Each row is a point on a landscape with many valleys, with its height.
From any point a ball rolls to the lowest of the 4 points nearest to it. It stops when none of these is lower. Distance is the straight distance between rows; heights are no part of it.
(665): 125  96  118  127  117  88  94  87  106  79  108  101  97  92  87  117  96  140  103  120  94  111  105  98  96  97  115  105  h=510
(1883): 82  87  95  106  83  107  104  136  98  116  83  128  113  89  83  106  90  73  93  104  91  93  109  112  98  104  87  84  h=280
(1443): 102  91  98  108  98  111  97  88  107  118  106  100  87  130  105  102  106  119  101  110  87  104  111  105  95  93  95  121  h=353
(1358): 92  124  78  101  80  119  93  121  93  114  87  93  117  101  94  101  93  87  119  95  92  84  90  100  101  93  99  96  h=240
(1488): 89  93  88  79  80  104  103  118  99  105  94  132  104  83  87  113  103  90  98  106  93  101  110  113  109  100  102  79  h=229
(2117): 77  105  101  94  124  110  104  97  100  88  103  86  108  102  123  101  96  93  74  100  118  93  90  88  86  101  84  112  h=373
(1352): 111  91  87  117  97  113  100  97  103  119  112  71  86  144  103  94  99  97  131  102  106  122  91  97  100  95  76  127  h=293
(1359): 95  79  106  79  89  78  101  129  111  97  90  141  91  68  72  102  93  77  90  92  93  102  115  110  107  102  108  63  h=380
(839): 83  86  120  126  118  104  103  78  86  77  94  95  90  107  115  88  95  87  99  104  104  104  112  87  105  135  80  122  h=403
(1575): 95  82  102  126  89  79  104  113  98  97  92  111  109  95  82  100  95  84  93  105  96  87  119  103  108  98  91  83  h=82
(420): 105  80  134  113  101  80  113  67  110  90  106  109  73  115  105  89  102  132  107  113  90  126  113  107  109  115  85  107  h=389
(1675): 102  69  121  99  90  91  114  75  113  107  103  113  83  128  92  97  101  111  127  119  87  136  118  102  94  106  88  100  h=159
(427): 94  93  92  122  111  93  108  95  91  90  93  80  100  96  101  98  97  82  105  104  119  81  104  91  96  106  85  98  h=167
(1454): 95  76  103  121  92  97  105  111  94  118  88  108  113  112  91  100  102  81  106  111  92  98  121  97  102  107  78  97  h=264
(2116): 97  91  95  121  98  103  99  106  98  111  93  93  108  110  105  110  101  91  98  112  101  83  111  100  98  102  82  106  h=220
(284): 117  125  97  78  93  77  99  104  101  90  96  107  111  76  81  102  107  105  113  89  113  93  87  110  92  93  137  82  h=311
(58): 87  118  93  53  106  113  95  101  83  120  117  97  108  94  131  88  116  95  68  69  108  104  90  98  93  96  100  103  h=349
(1482): 127  87  99  105  101  105  105  114  119  120  109  92  106  118  87  115  97  119  130  109  83  110  94  102  98  84  107  108  h=330
(131): 89  106  108  57  108  108  100  118  67  93  101  95  109  73  129  96  105  82  66  74  107  93  93  99  96  112  95  101  h=333
(909): 112  121  88  120  118  110  98  82  97  94  115  53  99  119  128  103  90  109  102  104  110  81  85  83  98  81  95  118  h=83
(1972): 100  94  103  126  104  74  107  94  97  84  104  86  105  100  95  109  101  104  93  113  97  83  100  85  117  95  97  94  h=238
(1993): 70  91  98  107  104  88  106  129  108  101  85  114  117  92  95  102  90  70  91  97  116  79  102  100  99  107  83  86  h=188
(957): 67  95  94  98  105  109  96  90  103  105  91  124  86  106  119  95  104  95  68  104  103  98  105  95  80  101  83  115  h=398
(1749): 100  78  101  126  98  126  110  83  101  109  104  74  87  132  101  81  89  86  128  102  100  122  98  86  99  110  72  126  h=378
(2137): 130  110  93  119  97  113  96  99  119  108  119  70  103  113  92  106  98  127  132  107  86  101  83  99  108  83  114  120  h=226
(1075): 121  85  111  113  98  103  102  84  125  109  115  107  81  129  100  108  99  137  119  112  96  133  106  111  82  94  109  111  h=589
(185): 132  91  111  108  102  119  94  91  116  98  110  100  91  109  84  116  90  141  113  98  106  128  111  100  81  96  111  106  h=656
(1547): 95  117  85  88  75  84  96  127  103  99  71  120  121  95  80  92  91  72  112  82  103  93  93  104  109  106  114  84  h=246
(160): 114  109  108  92  111  81  94  91  94  75  117  103  105  67  88  113  108  106  98  94  118  110  91  105  95  92  127  92  h=413
(1669): 123  88  109  116  104  105  105  107  116  103  109  100  108  101  79  121  100  128  114  110  87  108  109  100  100  99  110  99  h=408
(87): 118  112  92  89  79  105  100  106  103  100  95  117  109  81  81  117  108  102  127  100  107  92  107  116  107  91  124  86  h=331
(1800): 124  105  80  105  98  124  91  106  108  129  110  71  98  120  101  108  97  113  116  99  83  97  87  103  107  84  96  122  h=185
(114): 122  68  111  125  92  81  107  103  103  107  105  93  105  117  80  99  105  94  136  108  81  109  112  98  118  98  94  88  h=418
(1142): 120  76  132  124  107  67  112  84  98  95  107  112  93  94  81  99  97  116  112  121  89  123  119  95  109  119  87  92  h=463
(1686): 90  109  94  61  86  96  101  112  90  117  95  118  101  75  91  98  105  89  89  95  97  98  106  117  102  100  105  79  h=216
(1085): 93  82  93  117  86  64  103  127  110  91  77  135  115  93  78  92  79  77  96  91  93  87  104  96  109  92  101  80  h=183
(937): 122  120  96  88  96  104  104  114  94  111  102  122  98  83  87  119  112  106  111  95  116  105  121  125  89  95  127  80  h=397
(81): 87  96  115  70  94  78  89  120  82  71  91  102  112  72  97  88  90  82  77  75  107  84  85  100  105  109  95  90  h=336
(9): 99  96  100  77  100  99  96  106  97  96  95  129  98  75  96  107  102  100  82  108  95  110  105  104  104  98  105  80  h=345
(979): 109  105  105  69  96  92  100  117  93  104  97  128  95  71  74  111  107  106  97  97  112  109  120  113  96  99  117  75  h=440
(236): 96  76  115  74  96  70  93  113  98  80  89  126  97  63  84  96  91  87  80  85  93  89  85  95  113  97  104  74  h=260
(512): 106  90  114  97  102  110  99  94  113  105  96  125  80  104  99  119  92  125  94  111  84  110  114  106  100  98  106  108  h=436
(1435): 108  90  95  125  79  89  94  124  104  108  90  109  114  113  79  113  92  97  132  98  81  90  102  110  112  90  99  90  h=393
(1201): 75  92  102  102  99  74  100  115  102  86  92  102  108  85  84  93  89  84  82  91  103  77  92  99  107  95  90  82  h=172
(1378): 97  130  84  62  89  109  93  118  85  134  92  102  121  98  103  84  109  95  100  96  106  97  96  113  90  97  105  83  h=313
(725): 80  102  88  102  87  120  102  138  108  118  77  106  114  103  94  105  91  77  108  97  107  86  93  110  91  114  92  99  h=273
(1980): 129  101  90  98  90  119  98  115  114  108  112  87  101  105  81  113  106  117  135  101  83  102  90  112  105  86  114  111  h=262
(749): 93  87  118  81  97  80  98  110  104  79  97  127  84  65  81  105  101  92  85  102  90  109  96  98  105  97  111  73  h=350
(1192): 127  84  122  118  108  82  111  68  111  96  110  106  87  114  83  101  102  124  132  115  100  147  108  94  94  114  93  99  h=358
(1457): 89  111  101  106  96  115  91  72  113  101  115  95  79  130  137  102  104  111  88  98  95  102  98  101  98  90  98  120  h=326
(347): 96  124  92  99  111  118  89  73  99  90  123  67  99  99  134  114  100  110  86  79  111  92  73  78  99  88  110  106  h=334
(1056): 122  118  100  128  105  99  102  93  106  88  118  50  100  110  99  104  100  118  114  108  93  79  89  89  116  87  108  111  h=269
(951): 98  83  124  103  101  65  100  111  110  75  102  128  86  70  72  112  91  99  91  111  92  94  101  101  107  95  107  73  h=412
(815): 70  82  112  106  126  66  109  121  102  86  87  101  111  90  97  89  94  63  91  93  118  86  103  92  95  112  78  90  h=244
(2047): 77  101  100  103  128  94  108  102  98  89  101  91  100  92  110  100  96  90  73  97  113  86  96  87  89  108  77  89  h=356
(955): 78  102  104  103  117  95  106  83  95  92  105  102  93  104  123  95  104  101  70  104  108  101  96  85  91  108  80  104  h=405
(807): 100  92  124  121  99  86  113  44  96  79  107  95  66  116  128  81  105  126  97  110  91  122  100  104  114  112  87  111  h=483
(1716): 103  96  111  122  109  92  108  59  89  80  99  92  87  109  108  86  101  110  98  107  100  119  106  89  110  121  77  108  h=480
(1861): 82  75  103  116  107  100  111  86  87  101  94  114  84  115  107  90  108  93  81  112  102  114  120  98  92  114  75  120  h=450
(144): 69  85  102  122  114  103  120  111  94  106  83  104  91  94  107  94  106  72  101  103  115  93  117  84  95  127  77  104  h=385
(856): 77  108  109  113  107  102  99  63  93  95  115  92  76  115  141  97  103  120  76  97  112  99  97  90  98  89  99  114  h=375
(1636): 90  77  114  108  114  76  114  93  92  82  101  116  79  88  99  104  99  104  63  118  92  101  97  91  106  97  89  84  h=344
(1188): 73  88  92  91  95  103  102  111  101  109  91  124  104  89  90  100  99  82  76  112  97  97  108  101  94  106  88  94  h=209
(1512): 92  101  94  105  89  78  98  114  102  80  82  103  108  98  73  93  86  90  95  95  101  84  91  91  113  91  108  83  h=227
(722): 119  92  120  115  119  88  102  93  101  77  99  110  93  87  87  113  96  123  90  116  97  104  110  103  106  102  112  96  h=477
(1270): 84  79  115  116  94  116  100  70  104  96  108  92  77  134  124  73  101  106  107  102  102  123  110  112  103  112  76  123  h=433
(118): 74  103  92  97  99  95  93  112  107  86  93  96  117  91  93  95  87  79  95  90  107  81  89  97  92  103  90  90  h=88
(2113): 96  129  77  97  93  127  94  110  90  101  102  76  108  99  101  102  91  85  108  93  105  84  81  103  101  91  109  101  h=224
(1466): 75  114  88  75  87  123  96  134  96  119  81  107  116  92  98  88  99  72  94  93  109  93  94  102  95  118  98  90  h=235
(458): 122  92  100  120  110  96  99  78  114  103  110  78  87  125  106  98  106  130  111  116  87  110  108  97  99  91  107  114  h=415
(573): 62  85  112  83  128  97  109  118  107  100  84  98  113  78  114  95  99  73  84  94  113  79  101  92  88  118  77  100  h=111
(656): 110  90  97  120  97  110  101  89  94  108  104  89  96  125  107  86  110  100  116  108  94  104  110  93  96  105  79  112  h=337
(837): 96  78  112  109  111  85  104  86  96  92  89  128  74  95  100  106  104  107  77  124  93  109  119  93  101  102  88  93  h=399
(1708): 96  94  95  102  91  105  107  107  100  106  92  120  110  90  86  120  95  99  98  112  82  102  112  107  103  98  102  88  h=328
(436): 101  108  86  109  92  126  90  89  108  123  105  90  85  126  122  95  102  108  90  98  91  102  99  106  89  90  99  133  h=279
(2): 103  122  106  60  105  98  96  107  64  100  110  80  109  81  136  92  106  98  66  74  118  88  90  95  93  93  109  100  h=363
(1578): 104  75  109  128  94  106  104  75  103  91  103  80  92  121  100  83  99  89  119  115  90  121  110  84  104  117  71  109  h=421
(1081): 108  126  98  61  91  69  105  109  94  95  102  102  111  82  92  86  111  106  102  78  104  83  76  112  97  90  129  89  h=332
(1501): 99  77  98  101  93  101  103  91  96  122  101  117  88  118  103  100  102  106  92  112  92  112  121  109  91  100  80  110  h=406
(1125): 111  99  107  99  98  103  95  99  101  96  101  116  98  83  90  113  102  114  105  111  85  96  114  105  106  94  118  95  h=308
(1955): 101  116  91  95  82  99  97  109  102  95  88  103  114  97  85  106  100  85  111  92  94  86  92  111  109  91  114  92  h=268
(1645): 86  116  88  86  129  126  99  99  101  91  113  69  118  97  121  102  85  93  96  93  120  80  75  88  89  91  98  109  h=277
(942): 93  109  99  82  98  95  101  97  94  70  107  94  109  84  98  100  103  105  89  89  97  91  83  95  105  90  113  84  h=310
(269): 111  67  116  111  99  84  109  108  103  123  97  123  93  118  87  113  99  108  107  111  87  115  133  101  98  106  85  89  h=466
(330): 73  85  111  85  122  89  108  108  94  88  99  103  95  82  107  96  102  90  59  100  109  102  97  85  96  108  75  90  h=320
(1685): 99  84  107  128  95  81  101  98  88  95  96  93  109  99  91  90  98  77  106  106  107  93  118  88  112  107  82  92  h=265
(2080): 90  73  98  117  79  86  103  130  99  111  87  133  110  100  76  119  85  85  106  102  84  94  119  115  114  101  89  83  h=367
(679): 111  94  99  117  103  92  107  92  103  99  99  89  99  109  94  101  105  110  102  113  89  95  110  92  104  100  95  105  h=223
(525): 114  129  102  65  98  86  103  105  96  106  115  110  101  78  98  108  118  118  96  99  116  103  95  108  85  92  126  83  h=189
(612): 122  92  114  126  105  82  101  91  103  89  108  84  104  100  82  105  104  110  125  117  89  96  101  97  108  98  96  99  h=324
(985): 101  66  100  130  89  79  106  115  97  109  94  104  119  116  86  93  100  84  121  101  93  101  119  98  112  101  82  90  h=352
(924): 106  70  105  119  98  95  112  73  107  103  113  104  93  128  79  100  104  96  139  108  78  134  112  94  97  110  88  95  h=131
(1888): 129  102  95  112  98  119  96  91  124  115  118  90  96  123  88  118  95  132  130  103  90  120  93  106  93  85  120  118  h=299
(1833): 86  109  96  73  109  120  91  89  92  96  117  100  100  93  117  96  102  95  69  82  99  104  87  94  100  105  104  103  h=316
(1318): 106  106  104  124  110  92  102  66  104  94  108  93  85  112  114  100  110  135  88  115  93  105  101  89  102  94  107  119  h=325
(1430): 84  107  84  87  100  132  98  93  103  109  100  113  92  106  115  99  101  94  78  100  89  101  101  103  90  99  107  114  h=368
(773): 126  114  97  100  97  127  83  77  118  109  114  101  82  115  112  116  100  126  116  93  91  120  95  113  97  83  128  126  h=87
(916): 98  78  117  105  95  88  107  76  101  105  99  120  78  126  110  94  103  112  95  117  90  121  123  106  97  106  79  108  h=343
(308): 120  122  107  110  114  108  92  76  99  76  122  94  98  82  108  118  109  128  97  102  100  110  82  96  103  91  132  101  h=386
(713): 106  103  100  83  81  72  99  125  101  98  81  137  109  71  77  95  101  87  103  86  102  98  97  108  108  96  116  80  h=306
(1253): 102  119  121  117  108  109  82  58  117  99  126  85  79  112  125  115  108  140  99  100  102  111  89  100  99  78  117  125  h=366
(551): 91  79  116  125  115  121  107  83  107  91  94  78  86  126  109  86  94  80  120  107  110  108  111  91  99  124  77  125  h=370
(544): 88  107  89  80  77  99  97  130  94  113  82  124  115  93  84  81  96  76  104  95  98  96  96  113  100  103  107  83  h=201
(1816): 84  85  111  105  86  110  101  75  110  112  120  100  76  135  129  87  115  119  105  116  101  126  112  119  90  93  77  116  h=419
(1025): 113  116  85  75  95  120  97  103  98  112  97  105  102  94  90  103  112  102  103  102  96  98  106  110  100  100  117  87  h=309
(971): 105  119  94  112  104  124  89  82  111  102  114  79  85  112  132  109  100  114  91  95  89  97  83  92  104  82  114  124  h=302
(409): 103  122  96  42  97  86  101  121  80  120  97  113  106  83  104  94  112  112  88  90  100  88  101  119  92  98  116  84  h=355
(1863): 92  98  104  118  98  101  92  64  110  101  116  82  75  128  142  87  107  124  100  107  105  117  99  111  98  90  86  116  h=369
(1156): 92  105  96  57  97  99  99  106  79  105  99  108  107  88  106  92  108  86  73  87  105  97  94  105  99  104  100  92  h=252
(1529): 103  129  88  76  94  95  100  99  95  89  105  89  116  90  96  98  104  102  106  91  105  89  87  102  108  94  123  86  h=322
(546): 101  106  75  114  101  133  103  118  102  125  93  81  99  119  106  106  94  93  117  96  99  87  93  107  93  104  89  126  h=278
(1518): 98  82  101  94  80  89  105  132  106  102  82  138  104  81  79  110  90  86  103  98  93  102  115  115  115  102  111  77  h=341
(1597): 74  100  103  90  114  98  111  134  107  103  79  96  113  87  101  91  91  76  99  96  113  82  92  97  88  109  87  96  h=198
(260): 85  92  105  126  122  90  109  87  83  83  92  84  98  95  107  96  99  77  90  106  116  101  114  83  103  115  77  98  h=304
(489): 142  103  104  100  88  124  78  88  112  105  122  97  89  115  83  121  93  141  117  81  113  137  114  108  78  91  116  108  h=691
(2107): 115  68  122  130  94  89  115  74  109  85  109  87  102  113  83  94  95  102  118  114  80  131  105  87  119  120  80  93  h=364
(905): 97  111  110  109  109  104  93  58  109  87  120  93  85  107  133  113  108  132  84  93  96  104  87  93  106  87  120  114  h=342
(701): 88  96  87  109  108  122  116  119  107  117  93  100  103  108  105  100  109  84  103  104  110  89  106  94  92  116  78  115  h=335
(1564): 127  92  116  110  107  86  105  78  108  100  104  106  89  109  91  106  105  131  108  123  93  117  113  96  93  100  100  110  h=479
(440): 107  122  96  76  88  68  99  112  91  92  72  98  124  81  86  84  83  82  107  64  107  84  77  83  105  99  121  87  h=317
(1224): 83  121  99  69  116  109  99  128  81  93  83  83  123  86  123  86  91  78  107  73  118  80  77  103  88  104  107  104  h=323
(1544): 109  73  120  133  90  69  100  93  88  87  108  96  106  96  88  93  92  83  111  111  97  103  120  95  125  111  86  87  h=365
(1495): 103  130  81  75  78  85  98  119  95  115  84  97  119  97  91  82  100  89  118  86  109  94  86  107  105  91  123  85  h=297
(216): 60  87  102  87  102  110  109  143  108  120  81  127  119  88  96  91  96  75  86  99  102  93  106  104  95  122  84  98  h=190
(1540): 110  94  99  104  78  99  100  125  109  102  83  126  116  95  73  117  96  91  115  94  93  92  114  116  108  94  114  85  h=340
(250): 84  91  103  118  127  114  110  85  95  85  87  84  91  107  111  97  107  75  117  109  115  97  113  88  98  110  84  112  h=410
(451): 86  116  83  104  102  107  98  106  104  94  95  75  115  98  107  103  90  88  98  98  115  74  89  94  91  99  94  104  h=180
(801): 103  93  114  129  120  112  101  74  94  79  104  61  90  115  113  91  86  90  124  107  103  102  100  88  101  109  78  117  h=165
(611): 84  92  89  110  79  86  96  126  107  105  82  120  118  96  81  98  85  77  98  99  98  87  99  101  108  98  96  80  h=230
(900): 106  100  97  107  106  107  99  89  99  95  103  100  97  100  103  111  102  116  89  106  93  94  105  98  109  95  113  102  h=132
(161): 99  114  78  100  99  142  93  100  104  119  107  85  92  117  120  102  92  90  100  97  97  94  89  106  98  93  101  125  h=251
(753): 78  116  100  81  99  112  94  140  97  99  73  95  131  88  103  87  89  66  106  82  115  86  90  99  92  110  100  98  h=266
(1671): 111  116  109  47  108  78  101  114  89  99  109  113  105  65  98  99  108  111  86  89  105  95  87  111  95  94  122  85  h=379
(1978): 135  110  105  105  110  118  80  81  104  90  116  102  102  96  97  122  95  136  108  99  108  124  108  116  86  96  126  111  h=695
(1511): 89  87  88  110  106  104  105  94  97  114  92  114  92  111  107  102  98  102  78  106  99  101  115  96  91  103  88  107  h=429
(1308): 107  114  93  110  107  109  95  77  103  91  111  93  96  109  117  111  106  121  91  103  90  93  92  95  109  89  116  110  h=258
(186): 98  100  91  124  115  113  106  103  97  106  94  77  102  109  114  101  103  87  112  102  109  90  104  95  93  108  83  120  h=295
(2001): 84  91  113  123  103  110  102  62  98  74  108  86  78  122  128  80  95  107  103  102  107  120  105  101  101  121  75  124  h=441
(652): 110  110  81  106  87  119  97  110  102  106  103  95  105  108  93  109  99  101  110  97  89  90  95  108  108  92  109  98  h=261
(1826): 98  120  84  90  103  112  96  86  95  87  117  89  108  97  113  111  98  103  83  90  104  93  82  89  109  91  116  91  h=300
(2119): 114  95  121  114  107  95  101  73  117  99  109  106  82  120  113  98  102  140  106  111  96  119  108  107  90  94  103  109  h=492
(2000): 88  124  96  62  91  113  93  133  77  132  85  101  117  90  117  73  105  85  95  89  114  93  87  101  83  113  102  96  h=314
(1709): 81  90  107  71  114  107  94  112  90  88  99  110  106  70  108  97  98  91  63  87  106  93  90  89  93  110  86  98  h=346
(760): 78  86  107  96  109  92  104  97  91  100  94  121  85  86  101  100  97  89  58  117  100  105  100  93  91  105  78  93  h=275
(1397): 108  73  92  118  92  104  99  120  101  131  98  98  113  118  88  104  96  96  121  110  86  101  107  96  102  99  87  103  h=354
(2027): 87  80  98  117  111  87  106  106  96  102  95  112  102  95  93  99  105  87  84  118  108  95  108  89  103  107  75  87  h=243
(1758): 87  99  94  71  91  105  103  125  95  115  85  130  107  76  87  95  97  80  86  99  94  104  107  109  100  108  93  83  h=100
(1442): 131  103  111  126  106  96  103  78  112  93  118  62  96  113  88  93  112  127  126  114  97  110  87  90  109  92  99  107  h=339
(776): 105  131  89  58  101  111  106  93  94  123  113  107  107  92  118  101  118  102  86  90  106  103  97  104  89  94  118  89  h=307
(1317): 97  97  102  120  128  113  101  70  94  83  100  78  81  119  131  88  97  96  108  101  116  107  111  91  97  110  83  122  h=360
(759): 97  130  69  88  98  144  97  108  95  125  95  88  104  104  119  95  102  81  102  92  108  101  85  104  90  102  108  116  h=247
(748): 129  105  109  126  109  80  99  95  110  82  112  73  106  99  86  105  105  118  122  103  97  83  93  93  110  89  110  101  h=298
(1197): 103  73  117  130  95  92  104  80  95  90  100  82  105  110  90  93  98  90  114  105  91  114  113  89  116  117  74  102  h=449
(1737): 84  73  103  110  91  59  99  125  109  86  88  125  101  83  83  91  88  79  80  95  100  85  101  95  106  98  86  76  h=254
(1387): 97  84  109  74  93  97  105  116  98  104  91  141  91  74  78  107  103  83  81  104  94  108  117  108  108  104  95  72  h=281
(1247): 96  87  95  119  108  114  102  91  105  112  103  81  86  128  124  88  104  94  116  99  115  102  107  100  93  107  77  136  h=312
(1553): 104  121  79  110  105  101  94  95  103  77  112  56  110  104  103  107  91  101  104  102  106  76  78  90  105  86  108  100  h=239
(1967): 82  84  107  111  103  95  101  72  93  96  99  112  74  121  122  90  106  114  82  112  95  110  113  105  102  106  84  112  h=407
(1139): 67  107  100  63  111  122  105  121  107  105  80  97  119  85  107  97  95  75  94  88  104  92  96  97  88  119  91  97  h=270
(967): 107  124  83  83  90  127  86  77  101  116  114  107  93  107  125  107  117  104  100  85  92  106  96  109  95  82  123  106  h=371
(1141): 99  132  81  75  73  105  88  130  90  122  79  89  121  103  103  78  106  83  113  89  117  93  82  103  94  96  109  89  h=301
(227): 125  124  97  109  104  116  89  83  110  105  119  90  95  103  108  116  103  121  115  97  89  107  90  102  106  89  126  117  h=222
(672): 107  121  89  94  71  94  97  122  101  105  76  115  118  104  82  101  99  85  123  90  97  90  98  114  108  96  123  87  h=274
(447): 120  109  78  116  103  118  106  97  110  120  123  54  96  133  102  97  92  109  118  101  93  102  91  96  111  84  88  125  h=170
(1390): 108  87  117  117  107  78  102  106  101  97  97  116  97  90  88  116  99  116  92  121  91  103  121  99  102  104  104  92  h=409
(1663): 80  79  110  84  96  83  93  120  94  90  99  134  95  71  88  95  94  83  68  104  88  101  104  98  110  101  78  75  h=97
(1976): 96  111  90  116  116  117  99  90  97  100  104  75  96  117  122  104  93  105  93  101  108  87  96  83  94  99  95  111  h=186
(1502): 126  106  89  106  84  101  96  112  104  98  96  97  116  97  81  115  104  104  132  97  98  90  92  112  112  87  131  97  h=291
(1759): 129  111  107  121  114  111  79  73  114  90  119  82  99  106  113  114  101  139  107  97  88  109  88  101  95  84  128  125  h=296
(2111): 116  116  98  127  113  101  96  63  98  92  119  69  87  118  128  97  115  123  100  103  101  91  87  81  114  92  104  118  h=171
(1973): 107  102  92  125  102  101  103  93  95  101  102  77  103  110  104  101  101  109  110  113  96  77  104  95  112  100  95  109  h=110
(515): 103  115  102  68  93  79  100  110  89  94  92  110  105  81  84  103  114  99  111  92  102  98  93  111  104  91  118  81  h=348
(1375): 85  76  108  93  95  103  102  91  97  107  96  127  78  119  107  108  104  112  78  117  91  114  127  111  88  99  91  116  h=404
(1088): 111  116  81  116  106  117  94  83  112  110  121  51  85  132  123  98  93  107  113  98  108  98  84  95  98  80  95  139  h=139
(1498): 76  93  101  99  103  68  92  131  106  86  81  112  118  80  91  82  78  72  87  80  119  81  90  93  102  105  93  89  h=234
(936): 127  105  103  94  98  119  96  107  95  105  104  132  90  87  79  121  109  115  109  95  113  118  131  113  89  108  119  93  h=478
(1181): 139  110  109  134  105  85  94  86  112  81  117  57  109  106  85  110  97  132  126  110  102  96  80  101  102  84  119  114  h=294
(583): 66  82  107  71  115  105  96  112  94  104  96  128  89  82  105  95  100  90  51  102  99  112  100  94  89  121  80  100  h=319
(983): 110  104  91  116  111  118  104  83  103  106  105  61  87  130  114  94  89  98  123  103  112  104  96  91  103  97  84  129  h=205
(2120): 93  69  113  124  110  125  117  108  104  107  92  80  93  131  98  92  100  81  132  100  96  113  110  93  97  121  71  124  h=437
(69): 95  98  104  94  120  95  96  88  98  83  104  108  92  87  106  107  107  114  65  109  88  103  82  89  108  95  106  90  h=338
(34): 114  130  99  62  90  89  97  134  97  121  97  117  107  77  87  100  99  119  100  93  108  100  94  123  71  89  137  77  h=372
(2012): 97  116  84  55  92  118  95  99  92  125  100  119  100  92  122  87  112  92  82  92  103  112  101  108  86  102  108  99  h=315
(1695): 98  116  75  92  89  139  98  109  94  115  98  90  105  106  106  98  99  88  109  97  99  100  90  105  100  98  103  104  h=237
(968): 96  116  87  83  97  120  96  93  94  103  104  97  107  93  96  96  103  96  86  97  98  94  85  101  101  101  103  96  h=267
(1869): 86  112  97  63  108  111  92  115  76  92  97  90  116  83  120  88  97  88  81  72  114  92  92  100  92  111  99  100  h=318
(1563): 110  108  97  77  84  89  103  112  99  102  91  127  104  76  74  107  107  98  110  100  106  103  114  116  98  103  121  80  h=381
(744): 105  132  84  90  80  86  95  109  94  87  84  83  114  90  83  91  92  88  116  78  103  80  76  92  102  92  124  91  h=303
(1587): 97  128  85  59  88  93  98  120  86  114  101  94  117  90  101  80  113  107  99  87  107  85  79  109  95  91  121  87  h=305
(1401): 121  90  98  120  92  85  105  114  112  107  103  84  113  111  75  108  100  116  124  106  90  91  99  106  113  90  108  98  h=374
(172): 85  113  85  83  100  130  89  91  105  114  111  104  97  109  121  97  109  91  87  91  107  101  83  95  89  92  116  107  h=347
(466): 112  93  115  124  114  78  108  69  96  85  110  97  84  102  105  100  106  123  84  118  91  105  108  90  108  104  93  104  h=431
(1087): 83  100  93  64  100  113  95  118  89  119  92  114  109  84  98  94  101  79  78  92  101  106  97  108  91  119  100  96  h=191
(766): 111  100  113  63  104  67  97  109  88  84  104  121  98  64  93  95  112  100  95  87  105  101  88  102  100  97  114  84  h=396
(2025): 94  130  99  71  90  91  87  117  89  86  80  92  128  92  99  81  85  82  102  71  106  82  75  97  98  106  111  90  h=321
(1899): 95  116  92  76  106  112  95  72  100  95  115  110  99  89  121  107  114  108  76  89  99  113  90  94  104  94  126  102  h=376
(863): 94  90  102  119  103  83  104  88  86  90  104  98  97  96  102  96  101  93  84  111  102  94  117  93  113  111  85  94  h=329
(1778): 124  87  114  126  93  87  106  84  110  98  115  78  107  116  86  94  102  97  132  113  83  111  108  88  113  107  89  94  h=377
(2014): 79  81  101  109  102  113  111  101  99  116  90  113  82  125  115  89  113  92  103  98  106  105  128  106  82  122  78  130  h=481
(1835): 96  74  118  96  106  99  103  109  107  96  95  142  78  77  88  119  92  99  79  123  82  103  120  102  102  104  94  83  h=455
(1962): 123  124  89  106  100  96  91  90  104  71  112  93  113  77  82  119  112  112  117  94  108  88  86  112  104  90  136  98  h=475
(982): 114  131  92  71  74  84  107  138  102  125  87  113  107  96  82  95  99  109  119  95  110  97  96  116  89  88  142  80  h=327
(975): 116  119  85  116  105  125  96  99  102  106  115  66  102  116  109  108  91  102  110  104  103  86  90  94  103  85  97  120  h=141
(745): 103  107  93  106  90  79  97  106  111  74  87  105  114  83  75  103  97  98  111  87  101  81  86  102  111  92  128  93  h=259
(41): 83  101  99  83  93  95  100  107  98  85  97  107  106  82  86  102  97  94  79  99  103  95  95  99  112  101  91  88  h=245

Call two points neighbours if one is among the 4 nearest of the other. Go from one point of each pair to the other, from neighbour to neighbour, staying as low as possible. Name the highest point that can't be avoided.
(801), (924) -> (1778)
(1575), (118) -> (1512)
(801), (909) -> (983)
(118), (573) -> (1597)
(801), (773) -> (2137)
(1973), (909) -> (1976)

For each start below, name the point where the ball stops.
(172) -> (118)
(937) -> (118)
(1378) -> (1758)
(1141) -> (1758)
(1435) -> (1758)
(1270) -> (118)
(1482) -> (909)
(2120) -> (909)
(1502) -> (118)
(1749) -> (909)
(2014) -> (909)
